Each row is a point on a landscape with many valleys, with its height.
From any point a ball rolls to the lowest of the 4 points nearest to it. It stops when none of these is lower. Distance is the straight distance between rows; heights are no part of it.
dun: [128 159 157 143 217 182 168  95 111 118]  height 337
Kiv: [114 132 103 124  88 132 141  90 168 122]  height 205
Det: [122 131 113 189  95 159 111 172 143 114]  height 164
zukek: [147 145 120 204  92 156  97 161 100 120]  height 196
Pudeb: [117 114 128 159  97 143 156 167 144 126]  height 59
Turum: [137 159 142 138 198 117 172 127 138  54]  height 446
Kulu: [106 169 150 107 193 155 115  63 136  95]  height 325
Las: [127  95 131  94 108 145 116 139 105 195]  height 366
leni: [133 148 118 176  69 182 101 117  90 170]  height 401
nif: [144 120 133 137 145 103 192 153 146  91]  height 309
luva: [150 152 151 132 192 142 180  99 103 106]  height 292
gof: [137 165 136 123 170 139 170  90 125  84]  height 279
peli: [152  82 129  68 157 118 150 107 111 163]  height 302
Som: [153  79 128  77 165 104 146 128 116 152]  height 288
fol: [125 130 130 158  83 165 105 148  86 179]  height 262
gidup: [111 121 112 151  87 146 147 136 156 130]  height 112
Zakar: [127 130 114 137 124 101 166 139 172  86]  height 70
Puv: [101 127 112 120  96  96  99  82 166 139]  height 151
Fola: [146  80 143 110 163  93 168 163 128 128]  height 298
bul: [146 100 146 106 140 106 181 112 109 146]  height 239
lag: [153 131 149 137 179  99 193 140 130  85]  height 56
Tonir: [145 128 136 105 136 121 188  85 110 145]  height 212
saz: [139 101 114 113 145 127  90 212 112 140]  height 760
gekub: [157  91 143  98 169  91 164 140 114 131]  height 264
susuv: [102 148 162 127 156  48 106 118 151  85]  height 197
nodek: [122 110 147 144 107 139 129 180 118 155]  height 232
fesok: [146 126 136 177 117 134  98 195  90 144]  height 430
lomit: [134 141 132 176  90 159 106 158  98 158]  height 190
Peb: [118 117 127 131  74 157 148 127 116 181]  height 385
nosi: [ 90 169 193 113 164  94 102  74 123 113]  height 368
noli: [123 120 116 142 104 125 165 141 158 114]  height 120
tovuk: [117 154 114 107 131 108 129  79 153  92]  height 206
gasur: [131  86 133  81 123 127 127 139 115 179]  height 367
lazo: [ 95 161 176 150 126  46 114  95 139 116]  height 139
Foga: [135  77 142  99 141 109 146 166 122 156]  height 341
Bif: [135 153 114 185  64 185  85 118 102 148]  height 269
raf: [116 165 139 115 190 132 128  91 140  74]  height 331
deda: [102 135 128 121 110  67 102  89 165 118]  height 55
dabi: [121 140 114 182  70 177  95 132 123 142]  height 183
nusu: [128 133 117 122 112 127 177  94 153 118]  height 159
Tokeg: [140  79 104  59 140 155 119 139 127 156]  height 304
lirog: [110 129 108 167  80 165  98 132 156 125]  height 140
rut: [120 137 106 123 113 108 145 104 166 100]  height 184
fesa: [138  76 114  68 144 144 119 159 126 156]  height 361
zode: [140 119 106 108 115 148  66 162  86 174]  height 792
Baz: [149 115 104 121 128 135  66 182  91 155]  height 759
zige: [160 121 110 141 134 124  63 196  81 142]  height 766
sodu: [147 156 135 139 188 120 178 126 129  73]  height 355
Riza: [100 130 143 145 112  52 102 117 166 113]  height 93
katu: [129 100 141 112 107 124 170 132 118 162]  height 271
fuzo: [109 132 108 154  69 174 123 118 139 154]  height 319
molat: [126 107 138 125 100 139 144 149 106 179]  height 310
fofu: [122 127 130 174  90 156 126 173 123 137]  height 137
Kez: [105 156 152 115 147  64 102  94 147  94]  height 141
Maso: [129 164 123 110 152 139 163  73 132  98]  height 248
gipe: [ 99 113 116 153  88 117  88 129 179 116]  height 130
tek: [114 151 138 109 165  84 111 103 154  72]  height 227
Mak: [148 130 147 126 164 107 193 110 116 116]  height 252
foru: [133 108 136 124 109 141 114 168 101 172]  height 336
zudi: [143 112  76  69 124 188  93 155 105 163]  height 99
bovo: [103 161 145 100 132  86 101  62 137 122]  height 234
zarab: [144 149 110 197  84 170  69 137 121 101]  height 214
zupu: [143 152 154 139 210 142 180 114 107 101]  height 318
robi: [130 157 126 120 166 106 148 111 156  58]  height 352
bilin: [119 159 113  98 133 119 133  61 144 103]  height 240
Sukeg: [119 171 129 102 165 125 120  68 137  97]  height 259
gadu: [139  98  94  70 131 161  96 166 114 161]  height 354
dus: [135  92 117  97 136 133  96 193 116 152]  height 611
nef: [ 98 119 105 133  72 138  89  84 171 147]  height 375
meled: [109 113 109 152  95 129 114 144 177 109]  height 126
sori: [156 132 124 158 108 139  84 166  75 170]  height 273

Write out the way that a ball takes from each point below.
gipe | meled gidup Pudeb
luva | Mak lag
zukek | fofu Pudeb
Baz | dus gadu zudi
zode | sori lomit fofu Pudeb
nosi | lazo deda

Where does a ball stop that starts at each point below?
susuv | deda
fol | Pudeb
Maso | Zakar
nef | Pudeb
saz | Pudeb
zarab | Pudeb
bilin | Zakar
raf | Zakar

Call two points neighbours if one is among the 4 nearest of the other. Go from one point of each pair to the other, from neighbour to neighbour, staying as low as possible. Name the highest point that can't be avoided.
deda / lag | Mak
deda / Pudeb | Puv
Zakar / Pudeb | noli
